Each row is a point on a landscape with many valleys, with its height.
From any point a ball rolls to the lowest of the 2 points nearest to it. It stops when none of these is lower. Distance is the straight distance between rows; heights are no part of it.
j743: 53,-5,-10,-11,-25,3,-18,18,-18,1,2,12,12,-9,-10,-10,44,-17,22,-2,65,-44,16,16,-12,3,16,11,-43,-17,5,-5,16,41,10,11,-12,-57,3,10,-1,15,-15,-25,-3,9,9,31,12  h=6.23
j696: -8,21,14,-31,-12,-34,-30,28,34,-16,7,-32,-4,-17,1,21,-25,35,10,3,-10,13,-33,-32,-6,1,2,-23,19,11,9,-4,-2,25,-13,11,13,-5,27,18,52,-20,-42,32,7,-34,32,-7,-10  h=4.83
j648: -30,-9,3,14,13,14,-9,-23,24,13,17,-39,15,15,-28,2,-54,-11,16,8,-2,6,-26,-23,-14,-7,-53,-34,-38,-24,19,14,61,31,18,19,-36,9,11,16,9,-17,8,7,23,-10,6,-37,-30  h=4.24
j416: 0,-6,9,-37,15,6,-11,38,9,13,18,11,-24,2,13,28,-12,-5,24,-15,-3,-30,-43,-19,-8,10,26,2,-22,-9,-28,-19,31,31,-7,36,7,-16,17,18,10,7,-34,13,-15,6,-1,3,5  h=3.88
j81: 16,4,-42,28,-21,-1,-24,-4,-21,7,-15,6,22,35,-15,-13,25,14,1,-8,34,-5,48,21,4,-23,-3,-2,-24,-15,40,-10,-19,-6,2,5,-24,-11,20,-19,22,-22,2,-53,1,-16,19,14,39  h=6.77
j118: 33,-16,-16,22,-2,-3,5,-29,-15,-20,15,-22,33,-34,33,-5,57,26,-28,-11,-26,42,56,21,2,31,37,-30,45,7,58,-13,-16,-41,34,-46,29,32,-25,-9,-39,-8,-10,-19,-2,22,2,-33,19  h=2.79
j2: 5,-7,-30,22,-19,2,16,11,-49,20,-17,30,14,-8,30,-14,-5,3,-29,-5,19,-19,-8,13,27,-19,1,35,-2,12,32,-19,-2,-40,25,-44,-11,-2,-24,-7,2,6,7,-18,-19,15,-9,40,11  h=0.52
j479: 33,52,-26,22,2,14,-13,-3,-35,10,5,-1,-14,23,8,-19,15,-7,22,-27,6,-5,12,-31,12,5,15,-19,-2,-7,6,-5,-20,8,-54,-3,-8,-3,-12,-9,2,20,-1,-10,-17,5,-11,42,11  h=2.53
j650: 13,-52,13,3,11,-2,34,-6,-14,7,-27,11,3,-47,-5,-25,18,-35,-10,1,22,-31,26,3,25,-23,2,14,7,1,-41,2,-41,-9,-21,-16,-2,-2,-13,25,-29,12,37,12,-16,-2,9,19,-8  h=5.72
j759: -28,-9,-5,-8,-19,-6,30,-1,-18,1,-39,31,16,19,4,11,-7,-19,-53,14,-15,14,-13,58,10,0,14,47,-6,3,8,3,-37,-44,21,25,3,-13,-25,-30,4,-1,31,-11,-4,8,-20,19,-4  h=4.52
j352: 22,-20,-2,12,20,10,10,-8,26,23,23,11,6,-29,16,-10,43,-1,-28,-9,31,7,29,-8,-8,21,19,20,18,18,18,3,1,9,40,-38,17,29,-27,-3,-10,0,-20,-27,20,13,-23,-11,37  h=4.10
j41: 39,-9,-17,36,12,11,2,-31,-24,-8,16,-3,32,-5,4,1,56,7,-21,-24,-12,48,62,18,8,16,19,-18,14,3,26,-6,-21,-12,5,-9,10,7,-4,-24,-26,-2,-7,-36,-24,8,-15,2,18  h=2.34
j274: 16,21,-9,39,29,41,20,-12,-33,10,-17,-4,-1,16,8,-21,4,-25,14,-20,-8,5,19,-19,-2,9,8,-11,-7,-10,5,11,-2,-4,-6,-13,9,0,-30,-10,-22,24,3,-5,-37,21,-20,25,19  h=1.88
j805: -25,28,11,-1,2,2,6,3,-29,-14,-46,12,16,2,25,11,0,14,11,5,-45,37,-10,-2,-22,21,7,-10,28,18,22,6,-7,-22,7,-8,39,15,0,-29,9,1,1,12,-27,8,-1,-4,12  h=5.36
j102: -57,3,8,-7,16,24,4,-3,36,-1,21,-27,-12,36,-8,13,-55,3,23,34,-37,5,-39,-19,-8,15,-26,0,-10,7,-15,20,57,18,0,12,-18,24,3,5,9,-22,8,12,5,10,-5,-28,-35  h=3.76
j209: 20,-1,27,5,35,27,19,-10,-32,1,-26,-2,-1,-34,9,-34,36,-27,5,-2,-12,20,31,-10,4,17,20,-12,20,9,-17,35,-34,16,0,-28,28,-7,-37,-4,-49,30,6,-8,-30,20,-6,20,7  h=2.59
j738: -17,-21,-23,28,46,31,-7,-45,10,-4,10,-21,-2,44,-29,-9,7,-5,-2,-6,-27,-12,41,-2,-6,-1,-43,3,-4,-18,-12,0,38,-14,13,-18,-44,39,-2,2,-27,-12,35,-21,15,1,-10,-36,7  h=5.20
j704: 3,8,17,-12,-23,-1,15,-11,33,-15,25,16,1,-15,36,2,40,32,-43,28,-3,31,12,20,-5,28,45,18,24,28,41,-5,-22,-30,55,-43,34,28,-58,-16,-17,-2,-21,-11,41,35,-16,-14,13  h=3.52
j998: 9,-12,-4,26,25,-3,9,-11,-55,8,-30,3,19,-21,-6,-7,20,-22,-7,-7,-32,19,50,14,21,-7,-2,-4,16,2,-11,0,-45,-35,-36,2,3,22,18,-29,-32,11,34,-15,-49,-10,-6,5,-11  h=2.41
j14: 31,-54,0,25,11,-7,26,-18,3,16,8,-7,-15,-37,-8,4,7,-17,-20,-31,16,-37,34,32,30,-7,1,-3,3,-26,-47,-6,-49,-32,-52,7,-8,-21,7,26,-27,14,48,7,6,-7,-9,-3,-27  h=5.49
j729: -38,-2,34,8,5,-1,18,-15,-1,12,-45,-21,15,0,-36,-24,-65,-38,13,31,-2,15,0,-3,-5,-33,-53,-21,-5,-15,-19,39,-6,6,-8,7,-1,8,6,-14,-14,-25,60,0,9,-18,-7,-19,-46  h=3.98
j340: -6,-8,54,3,35,12,30,16,4,39,-32,11,-17,-44,-28,2,5,-60,4,21,16,-22,19,2,-31,-25,-1,-27,-14,-2,-60,14,-20,59,-17,41,15,-21,17,-27,-11,-11,5,-4,-13,-5,5,24,12  h=3.64
j769: 26,-14,-16,-39,-36,-25,-7,19,35,-17,-16,1,-9,-50,18,1,-18,14,-9,-20,36,-10,-36,-11,1,-9,-1,-32,22,-18,39,15,12,-14,23,-3,26,-20,10,16,46,1,0,28,21,-6,24,-7,2  h=7.25
j465: -9,-32,11,-15,11,7,18,-22,37,-25,23,-20,4,3,-20,-10,-24,-11,17,10,0,14,5,-3,11,6,-21,-29,-1,-14,-22,36,39,20,15,-14,-11,11,-18,40,-35,-14,28,15,20,11,-15,-49,-22  h=2.61
j131: 8,-3,-14,-22,-26,-51,-7,6,19,-16,-45,-18,-2,-47,11,-4,-10,33,9,-5,13,9,-11,-17,6,-20,-10,-16,46,1,26,21,-28,-20,-16,-17,22,17,37,7,43,-16,5,23,13,-35,45,-16,4  h=7.12
j515: 1,46,-48,9,-13,-28,-21,4,-22,-25,2,10,-25,31,8,0,21,32,38,-29,-23,4,-30,5,26,12,6,14,22,11,2,-22,-29,-23,-51,8,-14,-9,19,8,19,40,-17,7,-15,-3,7,42,0  h=3.14
j305: 16,-2,7,-13,-17,-56,-9,6,10,10,24,37,-8,-10,6,31,46,8,-4,19,-10,2,-35,23,8,15,24,38,7,19,-26,-18,-20,-15,-13,32,-5,20,26,5,14,17,-39,11,24,-22,-5,7,-16  h=2.75
j234: -14,-16,13,-7,5,9,15,7,-2,20,-50,9,-17,-26,-6,-13,-43,-26,-4,-7,19,-16,-14,-14,-12,-14,-15,-14,8,-24,-11,25,-7,3,7,15,3,-20,-8,6,10,1,21,17,-1,3,-8,4,0  h=3.59
j368: -14,-8,44,-46,-18,-18,-12,4,80,-32,17,-52,-18,-5,-33,18,-19,11,11,13,14,18,-26,-4,19,-13,5,-6,-9,-7,3,25,5,37,-32,28,15,-39,19,26,27,-21,-28,9,10,-6,28,3,-40  h=4.22
j349: 7,-7,20,19,26,21,24,-25,-35,-2,-7,-24,27,-12,2,-38,-2,-32,14,15,-8,31,14,-6,11,9,-12,-19,1,12,-1,24,7,23,14,-38,-6,-4,-57,25,-67,18,34,14,12,6,-30,-16,-16  h=5.50
j433: 35,18,-7,6,-23,-31,-32,-21,-9,-29,48,7,4,4,12,6,37,45,-4,-3,-24,24,17,-21,3,29,37,-17,-6,8,24,-11,7,-21,18,6,-8,1,9,6,-4,5,-30,7,19,-9,-24,-14,-2  h=6.00
j384: 25,17,37,-38,-18,-13,-26,17,92,-26,33,-59,-23,-29,-11,21,-33,45,-11,6,2,13,-24,-40,11,6,8,-8,0,14,40,9,8,31,-5,4,15,-17,16,42,57,-31,-57,16,23,-11,49,4,-30  h=4.55
j110: 10,24,13,-6,-6,-12,-3,28,7,-7,17,-9,-27,-21,39,20,-38,37,-3,-5,-13,-4,-10,-33,10,-5,26,-12,15,19,-11,-5,-35,-18,-21,-5,40,-7,14,4,22,-9,-5,24,-18,11,22,-9,-3  h=4.38
j667: 4,0,1,14,-10,4,5,9,-28,25,-16,23,6,16,4,-5,-32,-33,-5,-6,4,-10,-6,6,-5,-21,2,13,-20,-9,-5,-11,-32,-12,-12,31,3,-18,20,-29,10,-7,20,-5,-14,-4,-17,16,-9  h=3.00
j310: 17,24,-18,9,-19,36,-23,3,-13,6,-10,3,10,48,-16,-26,-5,-10,-5,0,36,3,24,4,-4,-17,1,-4,-43,-15,31,-8,-6,19,-2,7,-6,-27,-18,-42,15,-12,-18,-48,-6,15,5,19,19  h=6.66
j746: 15,-6,-12,-19,-10,-38,2,15,17,3,-37,26,-14,-18,10,8,22,-9,9,-25,-1,-6,-34,6,-26,13,8,-9,32,-3,-10,15,-19,3,-15,33,13,-12,17,13,30,18,-11,15,8,-22,5,1,12  h=1.49
j533: -34,39,23,-9,-12,9,-1,28,-25,13,-39,12,7,-9,29,21,-13,-10,-33,0,-20,44,-15,4,-39,22,15,-12,17,14,45,17,-27,2,33,10,41,20,-5,-52,32,-14,-27,1,-12,8,-13,6,21  h=5.15
j5: 24,-25,14,-22,2,-12,24,-12,58,8,20,14,-29,-31,18,5,47,27,-45,11,22,10,5,6,-13,37,39,21,34,20,10,7,-5,-29,56,-32,24,38,-33,13,-18,7,-32,-5,52,6,-14,-15,51  h=3.83
j932: -10,0,38,-10,38,-8,11,-6,34,32,-20,-4,-26,-7,-32,8,22,-24,11,11,5,6,13,-3,-16,-16,-3,-19,4,4,-57,32,-26,38,-46,39,1,12,24,-10,-4,-13,-4,-2,-2,-22,-4,-5,-1  h=4.08
j436: 11,0,12,-15,-17,-23,-20,1,-1,-17,40,1,17,11,2,30,-4,20,-1,24,-23,34,-16,-5,-20,40,32,-20,-16,0,12,-12,29,-8,20,30,6,-3,16,-6,-15,-6,-32,27,9,-10,-22,-44,-3  h=5.82
j852: 40,-17,3,-11,-28,9,-2,-7,14,-7,-5,7,3,2,-42,-31,46,-17,21,-6,55,-20,16,30,19,-24,2,14,-15,-13,-24,10,19,42,-5,-10,-24,-46,-10,52,-10,11,-3,-11,11,6,9,23,26  h=6.07
j115: -4,-18,-10,7,-7,44,5,1,-22,-8,15,12,29,7,-7,-15,-6,-14,16,13,27,-29,-1,5,2,-5,-20,9,-31,-15,6,-8,81,25,55,-27,-22,2,-28,15,-32,11,6,-19,0,30,7,-6,28  h=5.84
j897: -13,24,-19,18,-26,-9,0,11,-30,-19,0,33,-20,37,13,11,-10,-5,9,-24,-32,-13,-26,27,9,-7,19,38,11,-2,-14,-31,-21,-38,-43,22,-10,-44,4,-9,8,33,7,7,-28,9,7,40,-14  h=3.63
j584: 17,6,-18,-8,-13,7,-18,30,0,13,25,-12,1,12,8,-1,-2,5,36,-6,19,-29,-9,-21,11,-7,2,-10,-27,-6,-10,-19,12,36,-18,15,-16,-12,35,4,22,6,-12,1,-12,-13,17,25,19  h=3.51
j869: -43,3,26,-26,1,-8,12,5,9,-36,-38,-26,11,-12,-25,-27,-35,-11,14,27,-26,14,6,11,3,-26,-40,-25,7,-10,-27,25,1,4,-14,-6,8,6,12,1,-6,-6,68,27,-7,13,21,-20,-42  h=4.51
j241: 16,5,-32,-35,-35,-26,-25,-7,37,-48,24,-26,16,-6,13,-6,18,47,25,3,10,11,-16,-4,-6,34,6,5,11,0,32,-3,62,15,36,-36,2,19,-19,20,17,5,-50,18,38,5,25,-14,25  h=6.28
j619: 2,5,-22,59,16,4,-9,9,-10,28,15,-4,5,35,4,25,-46,-4,-14,-30,-24,-19,-9,-19,-20,-5,9,-17,-14,-26,5,-28,7,-23,-10,63,-20,12,39,-37,18,-4,0,0,-5,-22,-16,-26,-1  h=3.54
j780: 7,28,-4,1,-26,1,-20,25,-23,36,40,-6,-3,26,27,14,-49,23,-9,9,16,-20,-41,-37,48,-17,-13,31,-24,43,10,-33,-18,2,-3,-5,-17,-13,-3,10,30,-5,-29,10,0,-22,-17,28,-30  h=3.17
j621: -17,-8,-44,11,-17,-16,-30,3,-3,-3,-43,14,17,0,-9,1,26,9,-8,15,20,0,28,31,-5,-19,-16,14,1,4,32,2,30,-26,24,-3,-4,22,16,-26,21,-17,-3,-34,1,-18,34,-9,50  h=6.88
j229: 46,21,-4,8,-10,9,-25,19,-2,4,51,1,-8,13,6,-19,16,13,22,-12,30,-13,40,-37,32,-6,7,-5,-38,5,-7,-20,-17,28,-34,-9,2,-21,13,17,-11,25,-4,-8,-19,2,-4,40,-17  h=3.07
j248: -9,-16,-20,0,-10,-43,-7,24,-11,-10,-55,9,12,-26,9,-1,21,32,17,12,11,-4,15,12,8,-10,-8,8,21,20,16,9,1,-21,7,-39,11,34,36,-13,20,-8,14,-1,-6,-31,34,-7,21  h=7.00
j763: 2,-3,-12,-55,-45,8,-11,29,8,-31,-6,4,-8,-37,7,11,-17,5,0,-5,62,-27,-16,1,1,-5,-5,-7,-5,-32,33,1,19,10,33,-5,21,-46,-5,3,48,-4,-1,-10,16,20,29,-3,11  h=7.36
j954: -14,-30,20,-24,-20,27,21,-22,-17,-16,12,25,34,-13,-1,-31,4,-14,14,9,25,-22,-5,16,-15,24,-10,0,-14,-23,23,12,69,33,60,-35,-7,-22,-71,28,-38,25,5,9,31,36,-22,-6,24  h=5.93
j409: 27,-12,-11,-24,-19,-52,11,16,25,-1,-14,33,-22,-41,6,19,50,26,-14,-18,8,-13,-20,18,-6,18,48,23,25,2,-12,-8,-21,-26,-26,24,3,9,24,28,31,22,-10,14,15,-12,7,19,22  h=2.14
j420: 44,-22,-64,40,26,-30,-13,-11,-22,35,26,6,5,8,21,29,30,33,-3,-52,-3,-35,-15,0,2,3,3,3,14,-10,-3,-38,12,-31,-9,22,-43,24,17,20,31,-17,-14,-2,2,-29,-21,2,24  h=3.90
j512: 17,15,-6,26,0,-7,-11,10,-54,23,38,17,13,15,12,28,-2,-6,-22,-1,-18,5,3,-6,16,1,9,1,-23,9,3,-33,-42,-24,-24,36,-13,0,18,-23,-13,11,-4,2,-21,-6,-38,10,-20  h=2.18
j865: -47,-5,-4,8,-34,24,21,4,10,-35,-2,-16,-2,1,-9,-23,-64,-7,-9,6,25,-3,-3,-8,22,-33,-32,-1,-17,-39,35,23,37,-6,20,-28,7,-36,-35,5,16,-23,43,-9,14,55,21,-17,-42  h=7.60
j961: 23,-55,9,8,14,0,23,-33,29,-11,23,-27,1,0,-32,-12,-13,-9,-2,-16,6,-36,29,28,24,-18,-22,-12,-3,-23,-43,0,7,-11,-32,7,-38,-4,13,60,-26,-6,52,14,14,-7,-4,-15,-40  h=5.22
j446: -16,49,24,-16,-14,-20,-9,17,33,-14,5,-11,-4,-9,16,24,-47,22,-28,25,-9,32,-32,-58,-26,16,12,-11,31,20,66,16,-25,-7,21,-5,39,0,-7,-27,48,-41,-34,9,15,3,32,-20,10  h=5.30
j100: -3,-31,-12,26,47,17,13,-1,-4,35,-5,10,7,13,15,-4,39,5,-32,2,11,-3,45,1,-9,12,4,18,10,22,22,-2,14,-6,34,-44,-2,54,-15,-23,-11,-20,-12,-45,-1,-11,5,-17,46  h=4.35
j820: 4,4,-4,16,0,-19,5,42,-41,37,-22,45,12,-27,25,7,48,-8,-14,13,15,-22,-27,17,-11,1,21,52,-7,41,11,-12,-23,-22,12,-15,18,28,8,4,9,17,-30,-15,2,-7,-28,34,29  h=2.36
j159: -15,-2,12,19,32,30,14,1,-15,27,-15,16,-2,18,8,8,11,-10,-27,16,6,15,42,11,-5,-5,0,24,-10,30,1,3,-35,-19,-3,-26,13,38,-9,-27,-7,-18,12,-32,-18,-6,-5,6,19  h=4.62
j538: 35,0,-36,52,25,-3,6,-29,-54,-4,-14,-10,22,-3,-9,-9,31,3,-10,-41,-33,15,56,-4,5,16,14,-25,27,-22,7,1,-28,-35,-27,16,-3,-6,21,-30,-25,13,20,-22,-22,2,-7,-5,-3  h=1.70
j561: -22,2,-21,-12,10,-16,-12,21,7,17,-48,23,-22,-23,-4,1,8,-17,42,-8,2,-38,-48,18,-19,2,-12,6,13,-6,-34,-1,26,22,-14,10,-7,4,16,15,36,11,-11,13,-8,-17,28,25,39  h=2.25
j838: 24,-10,7,-47,-29,-25,-9,-5,30,-55,29,-18,13,-34,22,-8,14,37,22,17,-4,8,-17,-13,-15,29,7,-34,9,-2,-1,10,58,3,14,-35,21,12,-4,45,-9,22,-26,50,25,3,26,-25,7  h=6.40
j985: -17,-4,6,-34,-21,-48,-3,-5,41,1,7,-11,-16,1,-18,38,10,22,-17,10,-13,14,-38,25,13,-3,8,33,14,13,-33,-2,-27,11,-28,58,-13,5,16,12,25,-6,-31,32,41,-32,-9,-4,-28  h=3.33
j40: 6,-14,34,-1,1,24,39,-22,-26,-11,27,10,23,5,-16,-24,-6,-38,16,7,-4,0,7,15,-2,7,0,-11,-14,-12,-11,25,32,22,27,-12,-13,-17,-45,47,-70,16,13,6,10,34,-36,-6,-5  h=5.73
j204: 3,-32,26,-10,16,1,-1,-27,20,2,6,0,1,3,-25,-8,11,-15,-2,8,-4,12,-9,19,-23,3,-11,-19,-5,2,-33,24,8,34,-3,18,-15,8,1,16,-55,-1,13,19,18,-28,-36,-42,-11  h=1.86
j583: 7,9,-38,-10,-38,-36,-28,-17,-4,-52,21,0,22,13,8,-1,28,58,14,15,-16,38,4,-2,7,15,21,5,16,2,31,-6,28,-14,26,-1,-9,11,-10,0,11,-2,-30,7,23,-8,17,-36,5  h=6.14
j376: -20,10,7,-26,7,31,-6,9,23,-11,43,-27,-27,36,-16,24,-13,-3,37,-14,-27,4,-44,-24,-5,22,4,-7,-11,-28,-37,-19,35,44,-26,47,-2,-20,18,10,7,18,-20,28,-30,7,0,-5,-23  h=4.23
j295: 30,37,-37,27,-4,12,-24,36,-39,30,17,-7,13,41,44,-9,-49,2,1,-2,31,-32,-36,-34,14,-21,-27,9,-36,18,31,-25,2,5,12,-20,-19,3,-12,-5,32,-7,-18,-6,13,-3,-2,24,-14  h=2.52
j713: 6,24,-25,28,-7,25,-2,36,-44,26,-6,20,-12,11,35,-13,-38,-7,-7,-10,24,-42,-36,-13,5,-29,11,33,-27,28,20,-37,-10,3,-2,-22,0,-20,-21,-22,22,4,-13,-22,-33,8,0,49,9  h=1.71
j117: -8,13,5,-21,-24,-10,-9,27,-26,-27,2,-3,-6,-18,38,13,-47,25,17,4,2,-4,-20,-36,11,-4,0,-18,9,-8,13,-12,5,-10,10,-11,32,-14,34,-5,24,-3,30,24,-27,20,30,-18,-14  h=4.71
j846: 16,1,-18,21,8,-1,-2,34,-46,37,-4,39,7,6,14,-10,28,-2,-40,-3,25,-15,-2,16,27,-26,8,53,-12,44,19,-18,-51,-17,-7,-36,-12,3,-17,-6,4,7,-15,-32,-4,-12,-31,44,10  h=1.61
j994: 11,-13,-7,-6,-29,45,18,9,7,-41,6,-24,4,-20,11,-11,-18,13,-14,-11,43,-5,19,-11,23,-16,-9,-12,-14,-32,43,-5,25,-1,38,-15,13,-45,-15,5,23,-24,26,-18,9,50,28,-17,-3  h=7.48
j679: -11,-27,23,-9,10,-25,26,8,-11,-12,-22,18,-6,-42,13,14,-4,-13,3,-1,-36,-15,5,30,1,-14,6,0,16,-6,-43,2,-26,-35,-36,2,32,15,24,-2,-17,35,42,45,-23,7,3,-8,-41  h=3.66
j528: -6,-13,23,21,38,2,46,-9,-54,-5,-5,14,9,-35,-12,-12,16,-44,3,-2,-54,-10,22,24,20,2,-5,1,7,-3,-33,-10,-39,-26,-37,-17,22,11,20,-7,-50,36,48,20,-54,3,-5,20,-25  h=3.06
j451: -36,-30,13,-39,-6,-6,5,0,74,-2,4,-24,-22,-7,-25,26,-16,12,-13,19,-8,9,-21,15,19,-11,-13,15,-8,13,-36,7,-2,4,-30,35,-7,-4,33,21,37,-27,-13,5,17,-23,33,-3,-31  h=3.82
j876: 23,-14,-39,45,19,-5,-5,0,-16,19,10,2,-2,2,6,21,-8,-1,-5,-50,12,-46,1,-3,-3,-7,-6,-8,-7,-36,-6,-29,18,-20,-21,19,-24,2,31,-1,23,1,20,-5,-17,-18,1,-14,12  h=3.96
j155: 15,34,-11,0,-20,-30,-31,24,15,15,24,10,-26,20,31,20,-16,26,-18,-22,2,-13,-42,-17,13,5,14,41,5,23,11,-24,-25,9,-1,8,5,-15,3,19,38,-4,-61,9,26,-3,-20,24,-5  h=3.68
j952: -27,-21,15,12,12,0,-3,-49,8,-12,-41,-18,24,8,-38,-27,-15,-23,10,26,-6,29,25,26,-7,-30,-46,-10,3,-16,-12,48,6,12,2,-10,-24,15,-3,8,-33,-21,45,-3,11,-13,-13,-47,-14  h=3.31
j139: -2,-14,20,8,-1,14,16,-18,16,-17,0,2,34,-32,28,-11,40,11,-25,11,2,55,39,21,-3,25,7,-16,53,10,57,-2,-7,-8,56,-57,33,35,-46,-27,-20,-23,-17,-28,21,39,7,-27,26  h=3.16
j529: -29,0,-2,-13,-17,-9,-16,-2,-21,-16,-4,11,12,13,8,11,-2,4,18,8,-30,7,-19,15,-15,24,13,7,-9,6,-7,-11,19,-29,8,5,8,-1,1,-21,0,12,-6,17,-22,14,-4,-16,-10  h=5.59
j441: -34,16,-10,21,47,37,-2,-36,-11,4,7,-7,-3,65,-7,1,-3,-6,11,10,-38,20,0,-6,-24,25,-26,16,-4,4,-4,-23,55,1,13,-16,-37,42,-23,-28,-28,7,3,-8,6,1,-13,-12,13  h=5.43
j272: -39,-6,25,1,9,16,12,-24,52,-31,52,-30,-8,26,-3,7,-35,5,-7,18,-25,23,-19,-24,17,9,-6,-24,-19,-17,12,14,59,0,20,-4,-3,8,-28,10,-11,-22,-6,2,23,41,-5,-62,-33  h=3.23
j916: -3,45,2,-14,-27,-55,-31,-5,40,-11,-8,-11,2,2,-2,13,-11,34,-16,14,-5,41,-29,-32,-29,9,-3,-19,37,-2,44,19,-1,-7,3,22,13,-12,30,-13,31,-28,-48,20,39,-35,32,-37,4  h=5.10
j872: 36,32,12,-5,-11,11,-37,17,-19,24,15,21,2,24,-14,-14,32,-20,2,3,34,-33,17,4,-26,4,16,19,-51,-6,3,-13,-5,36,-21,6,3,-33,-2,1,-32,42,-44,-21,-27,15,5,59,17  h=6.39
j551: -13,7,22,31,37,52,10,-24,-24,14,4,-18,16,19,-8,-15,-18,-26,-10,16,-23,19,52,-3,-5,-18,-26,-9,-17,17,5,-9,-18,-9,16,-48,-4,18,-7,-32,-42,-14,48,-18,-35,2,-7,2,-3  h=4.93
j207: -20,2,7,37,29,35,31,-39,-19,-2,4,-37,13,24,2,-22,-16,-25,1,-5,-24,39,32,-16,25,-5,-31,-12,23,-4,4,17,-2,7,8,-33,-14,29,-42,-18,-46,-9,43,-16,1,25,-25,-27,-33  h=5.23
j32: 2,-16,14,-51,-25,-13,-13,-3,31,-47,22,-20,20,-9,-1,-10,18,34,39,23,12,8,3,2,7,-3,-9,-29,3,19,-10,12,30,35,2,-30,5,3,11,37,-18,8,0,9,3,-8,22,-21,-14  h=6.52
j339: -29,-28,42,-7,20,10,14,-40,6,8,-33,2,23,-3,-30,3,18,-28,-14,16,-20,43,39,22,-19,16,-4,-28,5,0,-3,24,-9,1,18,1,6,16,-6,-3,-50,-19,26,-15,10,-16,-35,-52,-6  h=2.64
j797: 43,24,-48,14,7,-38,-30,1,-20,5,11,12,-17,4,18,34,33,43,12,-40,-11,-12,-25,-8,-2,10,20,0,11,1,-1,-26,-9,-24,-24,34,-10,6,25,17,35,5,-36,9,0,-16,-12,14,15  h=3.58
j183: -16,-8,10,-1,42,12,-6,-26,32,-7,-4,5,-29,19,-39,-2,41,-4,12,10,-16,-3,42,24,-23,-4,-16,-3,-6,5,-69,15,8,30,-44,23,-21,19,27,-10,-15,-10,6,-16,-27,-33,17,11,20  h=4.42
j134: -24,6,15,-26,-5,-18,-11,47,-5,49,-20,45,-8,-30,1,12,15,-28,-10,13,34,-53,-22,6,-30,-5,19,67,-10,31,-10,-14,-12,27,16,8,15,6,13,-12,13,9,-33,-14,3,-3,-4,45,34  h=2.97
j370: 12,-6,5,21,40,8,-20,-37,3,-3,20,-16,-10,25,-43,-10,38,12,8,5,4,4,60,-1,2,-9,-20,-31,4,4,-46,1,-18,8,-20,17,-43,27,29,5,-22,-5,3,-22,3,-35,15,2,3  h=4.68
j601: -29,17,7,-16,-14,-3,24,13,-4,20,-41,21,0,-6,2,9,-13,-27,-57,-2,-7,30,-23,17,-32,17,23,28,31,1,25,28,-25,-15,35,21,25,-14,-42,-39,23,-15,-4,-2,12,12,-27,6,13  h=4.88
j167: -7,25,-23,19,-1,4,-19,2,-25,2,41,11,-7,49,-10,23,-49,11,2,-7,-27,-6,-17,-10,2,-12,-10,8,-20,-12,-5,-43,-9,-32,-10,45,-32,-5,42,-27,7,10,14,9,0,-18,-17,0,-25  h=3.01
j860: -45,-8,20,-21,-2,-31,24,-12,10,-22,-45,11,-6,-27,-9,-7,-3,5,26,11,-56,17,-3,28,-14,5,-11,-6,28,-9,-34,29,-17,-35,-7,1,18,18,7,5,-6,2,54,32,-7,-3,-3,-7,-39  h=4.11
j423: -37,19,10,-6,26,31,-2,11,23,0,9,-44,-29,27,-18,3,-60,-16,45,-5,-24,1,-56,-39,4,-6,-30,-17,-5,-8,-30,7,33,38,-26,27,-9,-13,8,17,10,-2,-1,28,-14,1,10,-3,-44  h=4.21
j35: -17,27,8,-21,-20,19,-16,29,21,-12,0,-11,-3,-3,6,19,-48,16,-15,9,5,8,-11,-44,0,-9,15,-28,-5,-2,42,2,-6,6,25,-4,35,-27,1,-30,39,-28,-1,-5,-4,27,24,-36,-10  h=5.04
j6: 15,-34,-2,29,54,23,13,-45,13,6,37,-25,-10,22,-43,-3,10,-11,8,-15,-3,-20,43,0,-1,-19,-29,-17,-10,-8,-55,1,15,10,-21,11,-51,22,15,16,-44,-11,48,-8,9,-26,-10,-23,-8  h=4.95
j334: -30,10,5,2,17,59,-4,-19,-11,-11,44,-23,8,58,0,-16,-18,-13,28,21,-4,-7,11,-7,-2,-1,-27,-4,-34,0,3,-21,74,23,27,-35,-35,19,-32,-15,-24,-8,-2,-19,1,23,-1,-14,11  h=5.64
j573: 24,-34,2,-19,-7,11,25,4,36,5,-11,3,-26,-30,-11,-22,10,-17,1,-17,52,-27,20,12,26,-20,6,1,1,-12,-29,18,-13,10,1,-19,5,-35,-15,41,-5,5,25,-11,6,14,5,24,7  h=5.92
j80: -35,6,0,-9,7,2,6,16,-14,36,-55,14,-12,-18,-21,-6,-34,-43,13,-2,17,-39,-40,12,-30,-15,-34,19,-2,-14,-34,8,25,37,5,28,-4,-12,-5,-9,24,8,-8,13,7,-1,7,43,19  h=2.92
j101: 16,-6,45,6,42,36,29,10,-12,35,-18,21,-9,-44,4,-12,18,-58,9,12,-4,-4,19,-8,-14,-9,3,-23,-14,5,-45,13,-29,37,-18,-4,28,-12,-4,-1,-43,16,3,2,-31,10,-12,33,10  h=3.15
j251: -8,12,-4,-3,-13,-18,-11,21,34,4,15,-5,-33,3,31,28,-35,43,-27,-8,-8,-6,-31,-23,25,14,8,34,28,25,7,-10,-21,-34,-3,-9,12,-5,-9,15,34,-15,-12,26,7,-12,13,-5,-8  h=4.06
j440: -30,17,-26,15,-33,-9,30,7,-33,0,-43,38,-10,33,5,8,-1,-7,-8,-23,-27,2,-44,57,12,10,19,61,21,-5,-1,2,-31,-50,-2,17,-10,-26,-18,-16,13,41,14,12,-3,23,-26,33,-7  h=4.09
j92: 6,42,-14,-7,-9,23,-39,-4,-5,26,17,0,4,66,-25,-26,30,-1,14,9,18,-7,28,8,-13,3,2,-2,-61,-5,0,-26,-28,24,-24,24,-18,-23,-8,-24,-7,12,-34,-35,-4,-4,-13,66,13  h=6.53

Call two points neighbours if one is among the 2 nearest of the other. Go from one point of each pair to the other, from neighbour to neighbour, staying as low as possible. Name the highest point that can't be avoided.
j274, j515 | j32
j746, j512 | j234
j746, j2 | j134
j538, j204 | j869
j515, j512 | j876
j102, j274 | j376

For each start below, name the point where the ball stops.
j763 | j274
j852 | j274
j838 | j515
j115 | j274
j384 | j746
j35 | j2
j40 | j538
